Points on a hilly landscape, in no order, each with its height.
A ball rolls from a point to whichever of its 3 nearest points has the largest drop for the distance, and stops where none of them is lower. Distance is the straight distance between rows; heights are no part of it.
j430: [ 86 106 137 151 135 121 161 112 163 128 150 119 140  83 143 156 145 101
  91 148]  height 694
j574: [149 153 117 115 106 130  75 130 128 136 106 164 148 165 117 101 125 167
 146 127]  height 318
j841: [ 80  44 101 140 104 104 167 111 130 114 134  69 113  91 111 144 128  66
 130 139]  height 648
j128: [ 90 172 124 171 199 143 170 138 152 126 124 142 162  83 143 149 168 148
  89 147]  height 292
j965: [134 130 113 132  87 116 102 136 130 162 142 131  97 158 130 115 117 123
 131 114]  height 548
j34: [190 144 163  85 104 145  84 123  83 121 127 135  94 182 121  96  96 149
 170 101]  height 166
j105: [208 139 174  75 122 155  91 115  75 109 132 129  98 195 126  90  90 148
 175  99]  height 224
j381: [164 160 126 103  93 136  76 130 122 142 117 155 126 172 119 100 113 158
 151 119]  height 459
j645: [206 141 167  76 114 145  85 124  91 121 123 135 101 190 125  91  92 150
 181 100]  height 103
j765: [ 92  83 116 147  96 108 141 126 141 157 149 103 101 117 126 137 133  86
 110 138]  height 181
j408: [108  94 105 145  82 112 113 133 130 170 149 114  82 144 129 128 128  96
 122 119]  height 469
j406: [176 155 131  90 107 138  77 133 119 134 108 152 133 167 116  95 113 165
 169 125]  height 407
j252: [196 152  90  75 150 145 110 151 143 100  75 145 177 171 102 102 112 200
 194 175]  height 334
j644: [190 138 153 104 101 123 100 124  72 124 131 110  55 198 123  95  86 131
 158  73]  height 395
j649: [ 88  98 112 149 100 113 131 123 143 162 149 113 117 116 132 135 139 100
 112 140]  height 195
j983: [115 123 117 138  84 109 105 129 138 169 138 131 103 150 135 121 131 118
 119 121]  height 607
j920: [ 91 124 128 158 122 117 134 120 157 143 147 124 138  98 140 140 151 111
  94 140]  height 494
j713: [208 131 180  89 133 143 119 102  57  97 150  76  68 204 140  91  62 134
 161  77]  height 492
j97: [ 93 119 121 145  99 116 124 126 153 155 143 126 129 126 132 132 144 113
 104 136]  height 234
j317: [ 82 100 148 142 149 120 180 108 152 110 147 117 148  71 135 163 145  93
  95 138]  height 712
j926: [ 95 153 112 160 151 128 132 129 158 139 130 142 158 108 138 143 159 146
  95 147]  height 92
j242: [ 85 123 152 148 167 132 173 118 154 111 141 129 156  68 143 167 154 103
  93 140]  height 688
j383: [104 129 168 152 210 148 202 124 137  86 130 148 156  44 149 178 147  99
 113 132]  height 775
j297: [133 156 116 131 103 124  85 133 144 150 121 148 136 155 124 112 137 147
 125 127]  height 263
j979: [ 94  97 163 134 175 127 203 105 129  78 141 127 153  47 128 179 129  78
  95 132]  height 439
j378: [199 139 171  98 117 135 113 115  61 115 139  97  62 203 125 102  73 132
 161  74]  height 474
j232: [ 81  62 119 141 122 110 178 115 145 111 153  78 135  82 120 162 130  70
 103 149]  height 559
j43: [ 85 153 139 164 180 142 159 124 157 119 127 136 161  77 151 154 158 127
  81 146]  height 681
j456: [154 164 101 111 119 134  85 136 136 128 104 155 154 159 120 101 132 175
 150 140]  height 716
j542: [ 85 133 130 152 154 131 150 124 163 133 142 129 155  93 134 151 158 129
  90 144]  height 121
j415: [146 144 122 117  89 120  87 135 124 159 123 143 114 169 123 107 121 139
 131 117]  height 463
j552: [ 76  70 129 134 126 104 181 104 140 101 150  90 130  77 119 156 134  80
 104 140]  height 401
j910: [ 70  43 107 135 115 102 176 103 115  91 136  66 126  88 104 144 129  66
 131 143]  height 335
j522: [105 123 174 144 196 142 201 121 138  79 130 145 156  38 143 173 140  91
 101 132]  height 745
j72: [135 182  81 141 157 133 118 153 154 124  93 150 175 141 122 121 140 185
 107 153]  height 547
j825: [180 148 144  92  99 132  74 131  99 139 116 149 100 181 120  97  99 147
 162 101]  height 538
j518: [195 150 133  65 125 158  84 132 111 107 103 148 153 169 116  91 111 175
 198 140]  height 175
j69: [158 129 128 119  81 114  97 138  89 154 138 124  66 182 127 104 104 125
 146  88]  height 532
j423: [148 121 116 133  79 117 101 137 102 160 133 112  59 178 118 115 105 112
 137  93]  height 384
j673: [ 80  47 120 133 130 109 192 107 122  76 128  73 140  74 102 156 117  68
 110 140]  height 288
j938: [142 106 107 141  81 101 102 144  94 162 141 105  57 168 124 111 101 113
 141  88]  height 243
j905: [198 145 148  71 119 155  83 132  97 117 111 137 130 175 122  87 101 161
 186 117]  height 363
j202: [123 168  95 136 132 122  95 144 151 140 104 153 164 144 124 119 146 179
 120 146]  height 454
j154: [188 147 145  89 111 146  74 136  98 126 119 150 123 176 116  92 108 157
 179 117]  height 297
j319: [161 126 120 124  86 113  99 141  86 157 148 108  48 185 126 103  93 119
 149  73]  height 570
j46: [ 90  77 148 120 153 112 199 102 137  75 142  98 148  65 117 175 129  74
  96 137]  height 346
j815: [ 97 161 115 166 177 147 154 141 155 125 123 139 166  93 142 149 170 153
  88 147]  height 189
j548: [143 161 119 119  98 127  77 134 132 149 114 159 146 158 121 109 124 160
 144 130]  height 255
j915: [ 83  69 106 146  97 108 154 120 136 145 150  91  97 110 121 135 135  84
 114 147]  height 276
j286: [146 128 120 127  83 113  92 140 112 165 138 125  78 172 130 116 114 116
 140 101]  height 386
j254: [ 77  59 131 131 129  99 191 102 132  91 143  88 139  72 114 162 124  68
 105 138]  height 41
j972: [174 140 145  99  90 130  81 131 100 138 128 145  92 182 123 104 106 137
 155 102]  height 535
j859: [136 113 110 140  79 110 107 140 112 165 139 113  69 162 131 114 117 114
 135 104]  height 377
j387: [120 132 170 152 219 158 212 135 119  79 116 175 160  28 149 181 148  95
 142 121]  height 794
j686: [100 144 121 151 129 125 121 131 163 149 134 137 148 124 133 134 152 136
  98 137]  height 266
j355: [213 146 146  66 128 166  78 132 104 116 105 144 136 166 121  91 107 170
 200 126]  height 336
j187: [166 140 136 106  88 126  88 133  96 150 134 136  81 189 125 100 104 137
 147  92]  height 518
j340: [102  78  96 143  78 115 128 135 118 168 146  94  70 136 126 122 127  96
 131 116]  height 505
j909: [138 169  94 128 129 130  96 139 146 135  98 160 161 143 121 112 132 179
 130 142]  height 588
j399: [123 150 111 139 114 117  99 136 149 155 120 149 144 136 134 124 148 152
 111 133]  height 300
j873: [162 174  80 117 144 136 105 145 140 114  82 147 177 158 101 116 133 197
 144 163]  height 808
j586: [151 144 130 107  86 124  83 128 107 155 127 138 101 175 125 105 110 139
 138  99]  height 479
j491: [ 87 106 160 143 171 134 187 113 148  98 143 123 154  62 132 172 140  90
  92 141]  height 695
j990: [ 92 123 166 149 187 138 191 120 142  94 139 133 157  55 144 166 151 101
  98 138]  height 710
j269: [ 94 151 117 150 124 118 118 133 156 153 131 144 152 127 137 132 149 145
  99 147]  height 352
j842: [164 130 135 122  88 118  98 135  82 143 136 123  63 193 130 100  95 123
 146  84]  height 589
j729: [218 139 181  66 129 159  92 109  69 103 137 113  95 194 131  93  83 151
 174  89]  height 385
j703: [151 138 124 121  77 118  93 135 118 157 139 135  93 174 126 111 111 122
 137 105]  height 420
j856: [ 81  77 119 142 114 114 160 116 147 137 154  99 118  98 129 148 139  89
 109 139]  height 160
j996: [130 180  88 143 149 129 110 148 155 123 101 152 174 138 123 123 142 181
 115 154]  height 536
j87: [ 96 156 143 170 200 157 179 140 152 116 124 138 162  73 150 159 165 137
  98 140]  height 219
j640: [110 119 174 138 206 144 208 114 132  81 123 154 158  43 146 181 139  90
 115 122]  height 769
j390: [ 74  38 101 143  98 114 157 111 126 131 144  76  99  98 113 132 128  72
 129 141]  height 756
j584: [110 113 172 141 204 134 210 120 126  75 126 149 151  38 140 188 138  86
 114 126]  height 776
j722: [217 133 177  75 119 146  98 115  69 102 136 100  89 193 134  87  79 142
 173  91]  height 441
j820: [158 173  86 112 133 130  94 150 145 122  84 158 175 156 109 113 129 194
 139 152]  height 734
j357: [ 80  89 132 145 131 113 172 113 159 120 154 101 136  80 136 156 141  79
 101 154]  height 630
j513: [ 86 134 150 160 185 141 173 125 153 113 139 132 155  69 152 162 153 119
  94 139]  height 687
j250: [190 140 161  90 100 130  89 130  77 129 129 128  77 191 126  99  86 138
 164  83]  height 262
j347: [178 150 126  82 117 150  79 128 119 119 100 155 143 175 117  93 109 169
 178 130]  height 657
j908: [106  92 106 141  84 110 120 134 129 168 144 113 100 137 131 121 134 103
 117 122]  height 426
j754: [ 75  62 110 141 107 110 159 115 140 135 146  83 121 105 124 145 136  84
 113 143]  height 309
j134: [111 143 158 154 226 158 208 134 141  89 115 157 158  38 147 172 155 106
 119 132]  height 788
j715: [208 132 173  84 114 138 101 115  67 105 135 108  82 203 133  95  79 139
 166  84]  height 549
j243: [ 97 173 117 171 178 136 145 145 152 128 116 139 165  97 142 145 163 154
  93 149]  height 187
j498: [ 96 106 170 129 185 130 204 108 135  83 137 135 154  50 133 179 135  83
  99 127]  height 582
j206: [170 166  96  92 123 141  83 146 130 118  90 158 169 160 111  91 120 187
 165 151]  height 252
j494: [201 144 126  66 129 162  83 141 111 106  97 151 158 169 110  88 112 174
 198 145]  height 184
j752: [ 94 162 115 168 165 126 134 131 155 131 123 140 162 102 140 139 163 153
  87 147]  height 119
j810: [ 91 147 127 163 163 123 145 130 162 135 139 139 151  87 142 148 154 130
  90 142]  height 111
j624: [ 91 113 135 152 140 123 148 119 155 139 150 125 141  85 144 155 151 109
  88 148]  height 526
j811: [180 155 112  83 125 150  79 138 120 121  94 154 152 164 106  95 119 184
 177 147]  height 205
j63: [104 179 100 164 162 130 126 145 157 132 108 146 171 123 131 136 157 169
  91 156]  height 353
j547: [161 123 124 126  79 108  93 130  94 151 137 117  61 183 118 108  96 117
 145  81]  height 478
j368: [ 96 140 115 149 113 114 125 132 150 155 136 134 144 118 136 131 150 128
  96 140]  height 393
j467: [ 98 152 146 171 215 156 195 147 141 103 129 148 157  53 153 160 166 128
 104 147]  height 660
j275: [118  90 105 143  78 108 109 141 121 172 149  92  71 144 125 118 118 100
 135 107]  height 522
j994: [113 161 106 146 122 119 105 135 152 150 121 150 157 133 128 129 150 155
 114 141]  height 332
j922: [ 77  50 112 137 115 107 179 106 126 102 136  69 130  82 117 148 129  63
 124 146]  height 421
j985: [103 172 100 167 184 142 144 148 154 121 105 142 166 109 140 140 164 169
  91 150]  height 256
j40: [ 82 108 127 154 118 111 145 116 147 149 150 115 132 105 135 145 143 104
 100 144]  height 232
j484: [199 147 151  78 116 149  81 123  91 120 114 144 116 173 123  89  99 157
 183 115]  height 221
j209: [ 87 106 145 149 154 126 171 117 159 114 151 114 146  65 141 163 146  99
  88 140]  height 693
j138: [101 148 157 165 206 153 194 130 148  95 134 144 155  46 154 169 152 113
 109 138]  height 750
j438: [106 167  99 151 153 124 119 137 156 140 109 147 165 120 129 127 155 168
  95 146]  height 462
j108: [144 143 125 118  82 115  90 129 117 161 128 143 103 169 124 112 116 135
 139 108]  height 177
j589: [ 89  63  96 149  93 110 140 130 119 163 142  77  79 119 126 128 130  78
 134 126]  height 520
j280: [188 156  97  80 135 149 101 150 126 111  77 147 165 159 102  98 119 196
 187 167]  height 248
j779: [113 136 121 138  91 114 107 128 143 168 140 132 115 148 131 123 132 127
 113 122]  height 802
j688: [157 168 105 105 122 134  87 140 136 132  93 159 161 157 110 100 126 186
 153 144]  height 510
j798: [ 71  47 118 133 118 109 179 107 133 113 139  83 131  84 122 157 129  69
 109 145]  height 552
j130: [132 160 110 117 113 122  85 141 138 149 113 150 149 152 123 105 133 165
 133 132]  height 242
j198: [105 120 112 139  94 110 119 125 143 173 144 125 116 136 138 135 133 111
 111 128]  height 322

For each start below, name the point where the ball stops.
j408: j856
j983: j856
j920: j856
j378: j645
j996: j130
j779: j856
j72: j130
j209: j926
j990: j926
j491: j926

Call two points neighbours if one is among the 3 nearest of the other. Go from one point of each pair to the other, from neighbour to neighbour, staying as low as possible. Name the highest point that can't be avoided.
j547, j926: j275
j926, j645: j381
j926, j87: j128
j130, j926: j269
j130, j856: j368
j938, j108: j703
j645, j518: j905
